Each row is a point on a tangle of strands that fork, close into loops and nearly touch. The rows are in no order.
Points whose rows are less than 101 apart are linked; no others are. Some points are linked to none.
Q_777: [-3,-8,1,22,50,5,27,-1,1,9,14,19,29,-29,5,-49,-20,-27,-6,34,-22,16,-26,38,-71,7,-5,-25,3,1,32,18,-26,39]
Q_756: [-8,3,35,13,17,19,1,12,45,-16,-1,1,-26,-9,16,-25,-2,24,-2,14,-54,-19,-15,38,17,-4,-5,14,-12,8,9,-27,37,15]
Q_202: [6,12,-8,-1,1,-26,-24,31,-10,31,-45,28,42,2,-11,-43,30,-33,-24,-12,5,16,-33,-25,26,-2,-7,-40,-1,1,27,-8,29,-7]
Q_185: [24,23,-13,13,-13,-53,16,8,-18,-14,-49,4,28,14,-22,51,-1,61,18,-20,57,-5,-33,-14,18,-21,-14,17,20,-2,-4,34,-44,-19]
Q_631: [-3,22,-8,-3,-66,53,-18,5,6,12,35,-16,23,-7,-16,-31,30,-55,14,8,-1,-13,0,-5,14,5,-6,-30,-2,34,-17,-16,17,-15]
Q_121: [-6,-13,-13,14,26,7,-1,-16,5,-1,20,17,29,-25,-6,-46,-6,-54,5,15,10,8,-25,13,-51,16,2,-27,-6,-17,17,13,-5,25]
Q_758: [-47,22,0,-18,-19,14,-19,-9,40,-34,14,-6,7,7,-33,-30,-29,-22,-2,-31,12,-6,-5,-22,-9,-5,-10,6,-7,-9,-19,-14,20,-8]
Q_797: [9,-13,18,24,-37,27,-2,-11,12,-38,37,5,-7,-17,-18,18,20,-13,36,8,12,-18,-14,15,19,-3,-5,19,-15,-13,4,-5,-31,-14]
Q_698: [13,34,-19,-10,37,-58,16,25,-31,3,-73,22,44,14,9,9,-11,47,-15,-15,19,26,-39,-15,6,2,-13,-12,27,-2,38,11,-17,0]
Q_746: [9,5,35,49,-4,27,-21,9,-2,-45,-1,14,44,-26,22,16,13,5,-1,-17,6,3,-44,28,6,-7,-28,26,5,-17,17,8,-29,-2]
Q_972: [6,25,-44,-14,-3,-24,60,0,27,12,-52,30,-31,28,-29,-19,-23,35,56,36,-32,-14,-21,-2,47,-12,0,-26,13,25,-19,-19,-10,-19]
Q_307: [-29,40,-16,9,-19,27,27,0,66,-26,-4,20,-4,14,-38,-54,-27,-8,34,14,-28,-32,-27,4,3,-8,-10,-12,7,20,-14,-30,-4,-16]
Q_464: [-24,-8,2,-3,6,-22,9,-25,39,-27,7,12,-34,4,-23,-15,-44,12,20,-17,-1,-20,1,0,-1,-4,25,19,-11,-29,-7,-13,11,-15]
Q_722: [18,-2,45,15,-14,42,20,11,2,-17,18,-10,-29,1,17,13,13,14,3,58,-68,-35,3,62,-7,-6,-10,11,-12,46,8,4,17,29]
Q_948: [-35,18,20,8,-22,49,-37,-6,23,-26,42,-30,28,-9,2,-13,4,-37,-40,-11,-1,1,18,6,-29,-6,-28,11,-24,19,-17,14,3,28]
Q_552: [13,-17,-38,-17,35,-54,43,6,7,25,-38,39,-20,4,-18,-51,-18,0,29,27,-21,9,-21,-20,11,4,26,-32,1,-19,13,-22,19,-10]
Q_12: [30,-8,8,2,-53,25,-28,9,-25,17,16,-7,-1,3,2,10,55,-23,14,12,22,-14,19,1,45,-2,17,-4,-12,13,-11,-19,20,-14]
Q_90: [-22,44,0,11,-9,37,6,21,35,-2,3,-10,26,-2,-15,-47,2,-18,-33,29,-43,-11,-6,11,-20,-8,-36,-23,-8,49,-10,5,1,26]
Q_406: [-31,1,-10,-15,-1,36,16,-10,21,10,57,-22,-12,-28,-22,-55,-30,-55,6,21,-20,-2,-1,3,-57,30,-1,-33,2,19,-24,-14,8,-14]
Q_538: [-23,18,31,18,37,-1,-43,17,32,-19,-8,2,24,-7,18,-44,-18,0,-45,-27,-28,9,-32,16,-8,-14,-18,13,-5,-10,15,-12,33,17]
Q_341: [5,-17,49,6,29,13,-19,9,-8,-16,3,-15,6,-9,46,38,5,62,-18,-25,-22,6,7,7,7,1,-2,39,8,-21,9,-12,-2,24]
Q_515: [18,-37,-24,-27,53,-47,35,-3,-7,48,-34,27,-16,-4,13,-31,-15,-7,-5,23,-18,22,-4,-7,-17,5,24,-28,11,-13,23,3,9,13]
Q_363: [35,-17,10,10,10,31,18,-8,-48,25,33,-18,-9,-13,27,26,18,2,-15,42,-30,4,34,48,-34,13,2,-10,-6,37,2,23,-28,22]
Q_357: [10,-34,15,7,44,17,8,-23,-54,44,43,-27,-15,-17,33,11,7,-23,-19,23,-22,21,52,31,-45,18,23,-20,-7,18,-4,28,-4,24]
Q_348: [-31,36,-33,-13,-36,34,23,-2,37,-20,4,6,5,12,-42,-24,-40,-20,16,9,-2,-25,-18,-14,-22,10,-20,-5,11,25,-21,-11,-28,-24]
Q_988: [-31,30,21,-37,-7,16,-11,8,21,13,-9,-42,-19,25,24,18,-15,19,-67,8,-22,6,67,-15,16,-13,-19,18,-10,45,-37,8,-2,9]
Q_682: [-5,14,-19,-37,-40,-21,-16,14,-4,3,-32,-23,-30,39,-14,44,-10,35,-15,-42,17,-7,37,-51,51,-15,-7,25,1,14,-27,8,7,-25]
Q_85: [34,4,-7,10,-1,-31,-33,22,-73,33,-17,22,44,0,2,35,40,24,0,-16,65,32,-26,-16,5,-1,8,-11,6,-36,20,20,-21,-12]
Q_376: [-14,21,-9,-20,-22,-7,4,4,27,-30,-39,-7,-28,34,-4,36,-24,43,-8,-27,-5,-22,7,-17,42,-16,-11,35,2,21,-19,-6,-1,-18]
Q_748: [6,-37,13,-5,-26,2,-18,-14,-6,-2,45,-21,-45,1,-1,36,13,2,32,-4,14,-22,19,-1,34,4,31,29,-7,-17,1,-20,6,-22]
Q_653: [25,-29,23,22,16,-25,14,1,13,-3,-13,35,-19,-25,2,-3,21,36,59,39,-16,-14,-48,37,37,2,25,0,1,-16,20,-28,-1,-8]
Q_560: [-12,47,25,0,-37,37,-33,39,41,-19,-28,-9,4,24,13,7,21,21,-33,-18,-33,-22,-5,4,55,-14,-30,14,-9,40,5,-16,31,2]
Q_574: [-10,-29,47,20,1,16,6,-21,21,-65,14,-8,-18,-13,8,39,-22,38,20,-21,-5,-19,-9,14,-3,1,-14,61,-12,-40,-16,-2,-9,-10]
Q_985: [-10,24,0,11,2,23,-5,3,2,-5,9,-8,34,-1,0,-16,4,-28,-45,14,-6,0,8,14,-37,2,-32,-6,-11,29,2,25,-20,25]
Q_528: [5,-18,16,13,-9,5,-6,-7,-31,-12,2,-9,6,-6,18,63,-1,28,-7,-9,21,0,15,1,-12,-1,-10,35,4,-16,-3,18,-44,2]
Q_164: [11,-34,-10,3,-2,0,-41,-15,-58,25,25,-14,0,-10,23,33,20,-25,-10,-20,34,19,36,-2,-14,8,23,6,5,-24,4,18,8,-8]
Q_867: [10,2,37,33,27,14,-2,21,28,-33,-29,11,11,-17,25,-2,9,60,11,0,-48,-8,-41,33,34,-5,-8,24,6,3,16,-26,17,10]
Q_906: [-18,3,-39,-18,17,-11,71,-18,43,12,-19,21,-54,27,-18,-36,-57,20,35,39,-42,-7,12,2,-14,0,13,-22,14,11,-28,-13,-16,-14]
Q_667: [-10,29,32,7,9,26,-57,20,-16,4,8,-17,44,-2,35,4,18,-4,-74,-27,-9,25,20,26,-13,-11,-28,6,-18,8,-4,6,26,25]
Q_610: [21,-29,-3,11,8,17,44,-10,-20,-3,10,0,-29,-10,12,40,-12,24,10,41,-13,-19,25,18,-20,8,-6,21,4,16,-1,24,-73,14]
Q_463: [16,-9,19,-16,14,-3,-19,28,-10,29,-42,-4,-8,3,44,26,20,56,-27,5,-42,6,21,-1,35,2,11,12,3,14,9,-12,22,14]
Q_393: [11,3,9,36,-35,34,-66,3,-42,-9,14,-13,44,-7,4,30,46,-31,-11,-22,49,8,3,12,13,-8,-9,10,-12,-14,-1,0,-2,-11]
Q_823: [-31,-8,-17,-10,15,-2,24,-16,24,-12,11,2,-21,-4,-17,-25,-36,-4,0,8,-4,-2,11,-13,-33,6,5,-3,-4,6,-15,4,-10,3]
Q_639: [8,-23,10,-5,1,-46,-15,-11,15,-9,4,8,-25,-9,-17,14,5,28,45,-30,17,-9,-17,0,45,-2,35,25,-5,-38,-2,-21,42,-30]
Q_172: [23,7,-16,-16,-13,2,-30,19,-48,40,-29,11,46,4,15,-23,39,-55,-53,-4,16,14,26,-20,3,4,-7,-42,-4,18,2,6,21,4]
Q_98: [0,28,-19,23,12,-19,10,14,39,-9,-40,46,16,0,-35,-57,-5,-3,24,3,-13,-8,-67,4,30,-14,-1,-32,0,-2,7,-28,13,-14]
Q_33: [31,-35,-32,-32,34,-44,46,-1,-32,49,-49,3,-39,13,13,28,-11,37,1,37,-12,10,30,-19,1,9,17,-13,9,18,5,13,-33,0]
Q_881: [-9,-11,-37,-15,-7,6,70,-36,31,-10,18,18,-46,8,-37,-24,-51,6,63,34,-17,-22,4,5,-25,13,27,-13,23,1,-33,-14,-33,-27]
Q_603: [-7,29,4,36,-8,33,13,19,44,-34,-9,31,7,-3,-22,-42,6,-5,22,29,-40,-33,-42,27,8,-13,-24,-14,-7,27,10,-16,-5,3]
Q_699: [4,53,7,0,-35,36,-30,36,10,4,-49,0,38,22,3,4,29,0,-53,-9,-20,-13,-3,2,32,-12,-45,-5,-9,59,-1,0,6,7]
Q_234: [6,-26,32,61,5,29,-14,-19,-8,-51,34,2,28,-36,8,15,3,-23,20,-9,19,12,-35,36,-23,6,-14,36,-9,-35,10,10,-33,0]
Q_864: [-31,-4,-9,6,-4,1,-32,-12,20,-22,24,-1,23,-12,-24,-38,-6,-47,0,-16,20,-5,-23,-7,-22,7,0,-7,-6,-19,6,-2,20,6]
Q_853: [-13,-1,6,0,-65,75,-22,-17,5,-11,76,-31,-7,-9,-5,-11,23,-50,25,3,7,-22,16,6,6,8,13,-5,-4,23,-16,-20,9,-10]
Q_416: [8,8,21,10,-27,35,-10,15,17,8,18,1,9,-17,7,-45,35,-38,7,14,-36,-5,-10,27,20,-6,3,-21,-22,30,17,-26,57,18]
Q_768: [-20,12,-18,-57,-20,8,5,13,11,29,10,-25,-36,27,6,-20,-17,-17,-24,-11,-25,6,50,-57,3,2,5,-17,19,26,-35,-16,31,-14]
Q_935: [1,13,-38,-14,4,-52,28,-13,-44,4,-27,-7,28,27,0,42,-8,28,-5,-28,62,11,-1,-19,-36,-2,-13,4,23,-28,23,52,-37,-5]
Q_447: [2,16,46,25,-53,53,-49,11,16,-37,25,-19,31,-7,15,-1,38,-24,-15,-21,-20,-17,-20,33,32,-6,-25,13,-26,21,11,-15,27,9]
Q_717: [33,10,11,32,-11,5,-54,21,-50,12,-9,12,49,-14,9,27,56,0,1,-15,52,22,-20,6,23,-8,3,-7,0,-17,16,2,-5,-3]
Q_385: [-12,-32,18,6,-31,55,-21,-32,-4,-8,86,-44,-29,-9,13,13,7,-48,5,-2,4,-3,42,15,-19,11,12,1,-16,5,-17,-10,18,-8]
Q_297: [16,22,25,26,-36,8,-3,20,-11,-42,-40,-2,29,18,-1,67,9,63,4,-19,16,-8,-18,-13,45,-15,-33,36,12,23,-12,5,-41,-9]
Q_245: [-4,1,-5,1,38,-33,37,3,43,-11,-64,19,-42,13,4,-8,-42,65,18,10,-39,-4,-5,13,15,0,6,18,-3,4,-14,-14,-2,-3]
Q_828: [4,11,-56,-33,-13,-30,56,-14,-7,9,-49,2,-15,34,-33,15,-31,5,9,20,21,-4,14,-42,3,3,-6,-21,15,32,-17,22,-44,-3]
Q_343: [17,12,23,27,30,21,-7,11,-51,-4,8,4,43,-26,50,44,8,39,-21,-2,17,21,9,7,-35,19,-18,12,-5,-31,25,26,-42,45]
Q_361: [-34,-3,-24,-31,27,-64,-16,-20,-1,7,-18,-2,4,21,-8,-22,-26,-9,-23,-46,29,11,4,-31,-30,-12,-4,0,13,-41,8,14,44,-10]
Q_594: [-26,4,42,-14,-4,23,-3,7,57,-26,23,-14,-55,13,12,-7,-14,19,-5,-1,-43,-17,15,17,26,-9,6,30,-13,7,-15,-34,36,-2]
Q_581: [-11,31,2,-17,-70,56,-35,22,24,1,20,-16,10,14,-18,-25,37,-41,12,-20,9,-22,-10,-16,48,-17,4,-6,-2,20,-12,-34,30,-32]
Q_774: [-7,-5,-1,7,14,-25,-11,-4,-8,-13,-12,3,15,1,6,23,-20,12,-11,-26,18,9,-6,-6,-11,-7,-2,21,3,-25,14,13,-20,1]
Q_170: [18,4,-13,31,28,-64,11,4,16,-6,-46,45,21,-7,-39,-36,-15,9,30,7,19,8,-77,9,17,-11,18,-25,6,-22,13,-8,-2,-20]
Q_51: [11,-2,-48,-22,-25,-31,34,-25,-13,-3,-6,-10,-14,26,-44,38,-19,6,21,-11,54,-14,21,-24,-6,-2,0,3,8,5,-28,39,-44,-19]
Q_807: [-11,22,24,-22,38,-18,-20,35,22,16,-43,-5,-1,8,45,-10,-4,53,-59,-3,-50,16,9,6,18,-9,-12,12,1,26,12,-5,30,25]
Q_53: [-35,17,3,-28,29,-8,-6,13,43,16,-12,4,4,2,7,-75,-30,-24,-37,0,-32,13,4,-23,-18,-3,-9,-20,-2,10,-5,-22,43,21]
Q_26: [10,-2,-9,18,39,0,-16,-8,-43,12,24,2,38,-15,31,13,9,-25,-18,-1,46,34,-4,11,-63,19,-1,-7,3,-37,35,34,-30,21]
Q_536: [21,-21,-11,-10,-26,20,0,-3,-28,31,9,-5,-11,-2,1,8,32,-29,-4,22,6,-6,33,-16,11,8,13,-16,-11,27,-5,5,-8,-8]
Q_938: [-8,-40,-20,8,35,-37,-17,-28,-27,20,25,9,6,-10,-15,-5,-6,-34,20,-15,44,24,-10,-7,-39,8,25,0,8,-63,19,17,17,1]
Q_374: [23,10,-21,1,-28,9,-19,11,-46,33,-16,16,50,-5,-19,-29,44,-62,-8,22,33,7,-3,-11,6,6,-5,-52,1,20,-2,7,-10,0]
Q_993: [14,-23,2,-16,17,-13,16,22,10,12,-31,-1,-35,1,28,38,-3,64,13,13,-28,-7,17,3,35,1,13,22,-2,4,9,-18,2,2]
Q_663: [12,-8,22,34,32,28,-32,-6,-44,6,38,-15,25,-21,53,31,12,-8,-22,-10,21,33,17,26,-50,12,-12,12,-6,-38,14,20,-4,34]
Q_754: [4,0,33,23,14,1,-16,9,9,-37,-33,6,14,-9,24,29,-3,74,-7,-30,-23,-1,-20,-5,26,-4,-17,42,18,-11,7,-15,-7,0]
Q_93: [-1,-15,-17,-11,-32,-12,19,-47,11,-40,45,-17,-40,9,-36,40,-20,0,35,-29,37,-29,31,-18,-13,-3,7,34,1,-18,-36,22,-21,-31]
Q_303: [24,2,7,22,19,-4,-14,24,-14,28,-25,21,37,-24,12,-37,38,-18,-5,6,-16,24,-41,13,16,-5,1,-31,-6,-2,38,-8,23,18]
Q_112: [16,-6,-47,-47,3,-51,48,0,-34,31,-61,-5,-28,44,-2,40,-20,27,-7,2,17,10,40,-40,1,-4,8,-11,19,23,-9,32,-32,0]
Q_739: [-6,20,13,-21,-68,22,-25,20,26,-4,12,-10,-20,30,-26,12,27,4,29,-23,11,-23,-10,-19,73,-24,22,15,0,16,-14,-36,29,-38]
Q_692: [-26,-7,22,-29,-7,36,-16,-17,1,6,63,-51,-42,5,9,13,-6,-23,-35,0,-4,-1,68,-13,-15,4,9,10,-13,16,-28,0,10,-6]
Q_801: [19,3,-4,10,6,20,1,7,-37,26,1,10,26,-14,21,8,14,-11,-25,25,1,9,17,22,-22,8,-3,-14,-2,16,21,32,-35,24]
Q_189: [-9,11,48,4,-20,42,-31,2,10,-7,44,-32,-8,-3,20,5,17,-19,-39,0,-30,2,36,36,-3,-10,-15,10,-27,29,-10,-4,25,23]
Q_984: [2,-23,-25,-9,8,-47,-7,-13,-21,27,0,27,16,-4,-32,-23,2,-41,18,-5,35,13,-22,-33,-15,3,23,-28,9,-35,15,11,13,-10]
Q_573: [6,-1,5,20,-25,8,28,-11,9,-42,-1,14,-7,2,-26,38,-9,18,35,12,7,-27,-14,8,21,-12,-6,25,-7,8,-11,4,-49,-16]
Q_832: [12,-12,-24,9,3,-38,14,-11,8,10,-2,33,5,-8,-51,-43,-1,-22,50,14,27,8,-45,-7,4,3,23,-27,-4,-19,4,-13,6,-20]
Q_191: [3,17,-34,-9,-22,-26,-3,11,-29,20,-43,26,49,17,-34,-39,21,-42,-11,8,35,6,-23,-39,4,-1,-20,-51,10,18,7,6,-8,-9]
Q_435: [-41,41,7,-5,26,3,4,24,43,-2,-26,-9,16,9,-1,-54,-24,-6,-57,9,-32,3,-4,-4,-14,-12,-31,-13,-8,30,-5,7,15,35]
Q_703: [-15,-2,-4,13,6,35,1,-14,7,15,54,-10,18,-35,-11,-57,2,-73,4,20,-18,17,-13,20,-49,19,-3,-45,-3,17,4,3,28,20]
Q_9: [18,-11,-14,2,6,-66,-14,5,-42,24,-8,13,17,1,-9,35,15,22,29,-33,61,24,-24,-16,0,-10,14,3,17,-42,4,27,0,-18]
Q_908: [12,-49,13,9,-6,31,-36,-31,-39,9,59,-47,-18,-15,24,33,21,-32,-5,-8,16,2,51,13,-7,8,13,5,-11,-19,-6,-6,22,3]
Q_558: [16,-11,-21,-17,-14,-61,9,-12,-5,16,-1,-3,-34,12,-45,16,5,22,38,-27,36,-7,-3,-28,29,-10,32,9,5,-29,-22,0,28,-32]
Q_742: [-48,48,23,-8,14,1,-23,13,11,-22,-21,-30,19,19,27,22,-20,15,-73,-21,5,13,19,-5,-23,-14,-31,27,1,13,-7,18,-26,17]
Q_804: [-4,-32,-16,18,-30,15,-20,-35,-25,-13,57,-17,-1,-17,-31,17,16,-55,31,-11,45,4,7,-6,-17,11,12,-5,-13,-28,-9,10,-10,-14]
Q_355: [-27,32,40,-13,14,21,-24,7,18,0,12,-50,-2,1,30,11,-9,0,-69,-2,-41,15,58,25,-3,-3,-18,21,-8,32,-27,2,14,35]
Q_779: [-33,-23,-25,-34,17,-40,-12,-29,8,11,26,2,-18,1,-29,-37,-23,-28,11,-40,24,13,14,-40,-23,7,20,-5,6,-50,-7,1,58,-12]
Q_876: [-43,16,-33,-26,-23,37,19,-9,39,-10,42,-5,-3,-10,-42,-48,-44,-51,31,7,0,-14,-5,-10,-39,19,3,-12,20,7,-35,-23,-7,-22]
Q_88: [-22,-14,14,7,-19,15,10,-34,30,-61,35,-21,-30,13,-13,43,-34,16,15,-20,8,-26,20,-3,-11,-5,-15,53,-16,-15,-28,9,-18,-20]
Q_330: [-28,-11,23,-31,11,8,-8,-7,39,2,40,-38,-57,12,11,-4,-18,2,-26,-10,-21,5,45,-6,4,0,24,24,-8,-8,-17,-13,32,-3]
Q_14: [13,19,36,35,-30,61,16,17,28,-42,23,12,-7,-11,-3,-14,21,-11,27,42,-42,-36,-26,50,7,-10,-14,10,-12,37,9,-6,12,21]
Q_709: [25,-13,-28,-14,20,-81,35,-13,-46,17,-33,7,5,3,-6,43,-13,43,17,-26,50,4,-9,-23,-18,-2,18,9,22,-28,3,30,-25,-6]
Q_527: [-13,-23,3,-33,-41,32,-5,-6,4,19,53,-22,-50,14,-5,14,8,-21,29,-7,8,-20,37,-26,26,2,39,-1,8,5,-11,-24,23,-23]
Q_59: [17,10,22,44,-9,15,8,13,-8,-40,-28,14,37,-6,5,35,13,46,12,4,-7,-3,-40,18,26,-1,-36,30,13,5,11,9,-65,3]
Q_959: [6,-47,23,51,12,36,13,-30,0,-39,61,-5,-4,-42,3,5,8,-37,35,24,8,-9,-16,43,-33,10,5,25,-17,-29,8,9,-35,12]
Q_268: [-14,-3,-10,-6,43,-12,43,-10,29,4,-7,12,-42,-6,-9,-38,-40,6,8,48,-45,-10,6,11,-28,3,-6,-15,6,22,-2,1,-15,18]
Q_852: [-2,-1,-11,-20,13,-5,27,12,32,-1,-27,3,-58,21,9,-6,-9,36,23,26,-43,-18,10,7,32,-1,10,8,-2,20,-1,-22,9,-5]
Q_30: [27,-18,5,16,3,0,6,9,-5,1,-17,16,7,-15,9,12,29,18,24,23,-15,-5,-18,25,29,-1,4,10,-4,12,20,-8,-19,2]
Q_792: [17,-9,-16,-35,-10,16,17,10,-11,44,6,7,-18,0,1,-29,19,-38,1,28,-30,-2,26,-25,1,14,10,-49,11,34,-9,-10,21,-2]
Q_407: [5,-8,-41,-25,-5,-55,30,-37,13,6,15,11,-27,7,-49,-12,-17,-2,49,-26,49,-9,-5,-28,-5,4,28,-8,19,-37,-25,12,15,-30]
Q_678: [-31,40,-6,-38,-1,-2,-2,13,10,10,-40,-26,-5,37,16,4,-28,7,-67,2,-4,13,37,-30,-12,-11,-29,4,-1,39,-22,19,-24,13]
Q_546: [20,25,19,12,-34,20,-40,34,-5,13,-24,5,40,2,8,-12,48,-16,-26,-4,-11,-6,-14,10,52,-15,-17,-14,-17,38,18,-9,33,1]
Q_128: [16,-32,1,-18,61,-5,4,0,-52,48,22,-5,-6,-16,55,19,3,4,-30,12,-6,42,35,9,-42,19,28,-10,0,-24,12,27,-3,23]
Q_625: [0,-43,-7,18,26,-17,1,-34,5,-16,34,19,-13,-24,-20,-11,-12,-22,32,-7,24,-8,-21,10,-26,14,28,6,-7,-49,9,1,0,-5]
Q_488: [1,-19,18,15,-44,12,10,-21,19,-47,52,-12,-38,2,-28,32,1,-4,60,-5,22,-30,-1,9,30,-8,21,33,-9,-28,-14,-21,-2,-31]
Q_741: [-28,-4,-22,-57,-35,39,9,-5,4,34,44,-25,-38,12,-12,-10,-6,-36,19,-13,-6,-4,44,-38,-7,19,20,-23,21,21,-42,-25,21,-39]
Q_103: [-9,-26,18,2,13,-33,11,-31,45,-29,21,13,-48,0,-10,-15,-20,21,52,-22,-16,-14,-12,7,17,11,49,27,-13,-58,-9,-35,39,-27]
Q_537: [11,-6,3,21,-20,34,-11,1,-8,23,31,4,29,-40,-1,-60,36,-72,14,14,-16,15,-14,23,-7,8,8,-53,-16,14,22,-10,55,20]
Q_193: [34,-36,-5,-20,55,-20,24,10,-41,60,-7,16,-11,-19,41,-12,11,9,-17,28,-37,27,27,14,-25,18,26,-20,11,-5,25,10,6,29]
Q_155: [10,13,-17,5,41,-24,13,9,-41,18,-21,23,42,0,27,-3,0,-3,-21,7,18,29,-12,5,-51,21,-6,-20,3,-27,54,23,-45,16]
Q_914: [19,-4,-3,29,-30,22,-2,-8,-20,-6,15,3,22,-10,-29,11,34,-35,26,34,27,-6,-15,11,13,-2,-5,-6,-13,13,4,12,-46,-3]
Q_587: [27,11,17,17,44,-4,-11,22,-44,22,-5,16,35,-26,55,19,25,43,-11,-8,3,35,-11,11,-13,26,4,-5,3,-42,38,4,-6,38]
Q_850: [-13,26,11,0,-7,1,-39,32,33,-19,-24,11,16,5,-11,-9,5,14,-20,-26,-9,-10,-30,-10,53,-14,-13,9,-4,11,12,-28,31,-11]
Q_949: [-18,-16,-27,-12,-33,-10,-5,-37,-11,-4,49,-22,-13,6,-45,20,-2,-33,32,-27,45,-9,19,-42,-13,5,8,5,2,-28,-24,20,2,-21]
Q_530: [0,19,-29,-19,29,-38,41,-4,-45,16,-26,3,28,20,22,19,-21,16,-37,12,32,27,8,-8,-57,7,-18,-12,13,-14,28,37,-55,9]
Q_42: [13,-15,-11,9,36,-36,30,9,24,14,-40,33,-23,-7,-12,-26,-9,26,41,31,-27,-9,-34,20,36,0,27,-14,0,-13,18,-33,10,-13]
Q_5: [-16,21,-11,-15,31,-58,3,5,-11,1,-48,9,18,16,5,-8,-25,18,-30,-34,24,20,-20,-20,-14,-4,-9,0,16,-21,32,12,2,-3]
Q_855: [22,28,-22,16,29,-48,26,16,-43,24,-50,41,51,3,-7,4,12,8,-8,13,34,21,-46,-3,-18,10,-5,-29,19,-16,46,16,-46,10]
Q_480: [15,18,48,29,-45,40,-42,21,-9,-13,-3,-2,33,-5,27,28,53,19,-23,-5,-21,-16,-11,40,53,-12,-19,12,-8,32,6,-15,31,11]
Q_870: [13,18,-5,15,-30,-12,49,-9,34,-52,-36,10,-17,27,-29,47,-19,54,56,-1,14,-26,-27,1,47,-16,-19,25,-2,11,-38,6,-45,-29]
Q_843: [-40,29,29,14,28,-8,-29,14,32,-50,-15,-6,23,2,20,-6,-29,17,-56,-41,-3,8,-17,-4,-16,-13,-30,27,4,-13,-1,6,5,1]
Q_258: [15,-10,-16,-28,-19,-21,-14,-1,-39,17,-24,-28,-27,15,8,69,-1,45,-15,-17,24,-1,54,-31,31,-8,1,22,5,5,-13,9,-4,-18]
Q_204: [-16,33,-10,9,6,-7,-2,24,51,-7,-55,19,11,16,-9,-45,-19,9,-16,-5,-29,-20,-40,-10,36,-12,-18,-13,1,21,10,-26,24,-1]
Q_991: [4,-9,11,13,63,-13,29,8,24,19,-19,17,-8,-24,11,-58,-24,8,-8,42,-43,7,-16,35,-39,0,3,-21,1,-2,16,-3,5,33]
Q_273: [4,3,-39,-7,-9,-23,55,-46,38,-8,24,14,-28,7,-51,-19,-40,1,71,1,15,-28,-19,-12,-12,6,34,-5,8,-16,-46,-7,-4,-36]
Q_815: [-13,4,2,-35,0,28,11,5,-3,39,23,-27,-28,11,8,-24,2,-33,-35,16,-36,17,56,-18,-17,14,-1,-34,3,46,-33,-6,23,8]
Q_269: [22,0,37,41,-5,46,-11,0,-43,-27,21,-6,32,-20,43,61,18,29,-14,-9,8,7,18,12,-19,4,-33,39,-1,-18,6,10,-47,26]
Q_99: [-6,-12,-6,-30,25,-15,-10,20,13,38,-2,5,13,-5,9,-67,3,-55,-34,-7,-24,22,11,-27,-21,14,-2,-52,2,0,3,-17,62,21]
Q_428: [-4,12,-22,-22,1,-27,12,8,9,4,-62,10,-15,29,0,17,-25,41,-8,-2,-4,-4,0,-20,27,-8,-16,5,7,19,0,2,-12,1]
Q_460: [11,-23,-33,-18,-14,-33,9,-28,-37,3,-6,-19,-26,18,-9,62,-21,21,-2,-25,38,-8,42,-31,-11,-9,17,19,8,-8,-13,37,-27,-14]
Q_506: [-3,-22,-18,-36,39,-26,4,5,-12,35,-16,4,4,5,23,-36,-11,-30,-37,2,-6,23,16,-28,-26,7,3,-31,7,-13,5,12,20,17]
Q_616: [-10,-26,8,16,23,3,-59,-20,-30,4,41,-25,7,-14,30,30,5,-21,-18,-33,34,28,22,-4,-44,-6,8,23,4,-58,10,17,20,6]
Q_597: [21,12,16,11,29,-9,-32,26,-26,34,-20,13,41,-20,44,-13,32,10,-35,-21,-8,35,-17,9,2,4,2,-7,1,-25,38,-7,37,26]
Q_945: [2,-44,6,33,-5,28,-23,-33,5,-27,66,-2,-14,-34,-13,-10,11,-54,44,-3,15,-5,-10,17,-22,10,20,8,-19,-37,2,-3,8,2]
Q_17: [27,-48,-14,-21,29,-23,44,-2,-11,32,-21,7,-51,-9,23,23,-2,40,20,43,-28,1,21,10,11,14,37,4,8,3,17,-8,-12,6]
Q_384: [25,13,15,15,-36,-6,15,22,11,-34,-42,9,-2,27,-15,66,14,66,34,13,5,-16,-34,2,69,-21,-21,18,1,30,-19,-15,-34,-25]

A tip is a point with one link. Name the tips that can be reached along the links from each point below, in the order of the rows.
Q_881: Q_758, Q_722, Q_416
Q_742: Q_538, Q_30
Q_804: Q_12, Q_574, Q_447, Q_914
Q_756: Q_341, Q_393, Q_172, Q_739, Q_779
Q_828: Q_245, Q_807, Q_428

A piece is all that can be reached along the links. How many separate loops has the piece of each point below (a circle has one, a figure eight two, a Y none), and how many tips (points with one link)?
Q_804: loops 0, tips 4
Q_202: loops 1, tips 5
Q_464: loops 1, tips 3
Q_801: loops 1, tips 2
Q_460: loops 0, tips 3

A fork is a point with three links, a tip a point with one. Leave the first point through the second and follow the links. Name the first fork or tip that comes.
Q_938; Q_984: Q_447
Q_546; Q_699: Q_945
Q_12; Q_536: Q_797
Q_428; Q_376: Q_993
Q_906; Q_881: Q_268

Name the points in between on the shortest way along the links from the first point to the second, in order.
Q_385; Q_9: Q_908, Q_164, Q_616, Q_663, Q_26, Q_155, Q_530, Q_935, Q_709
Q_297; Q_12: Q_384, Q_870, Q_573, Q_797, Q_488, Q_748, Q_527, Q_741, Q_768, Q_815, Q_792, Q_536
Q_59; Q_204: Q_746, Q_234, Q_959, Q_945, Q_625, Q_938, Q_984, Q_832, Q_170, Q_98
Q_463; Q_376: Q_993, Q_17, Q_33, Q_112, Q_828, Q_51, Q_460, Q_258, Q_682
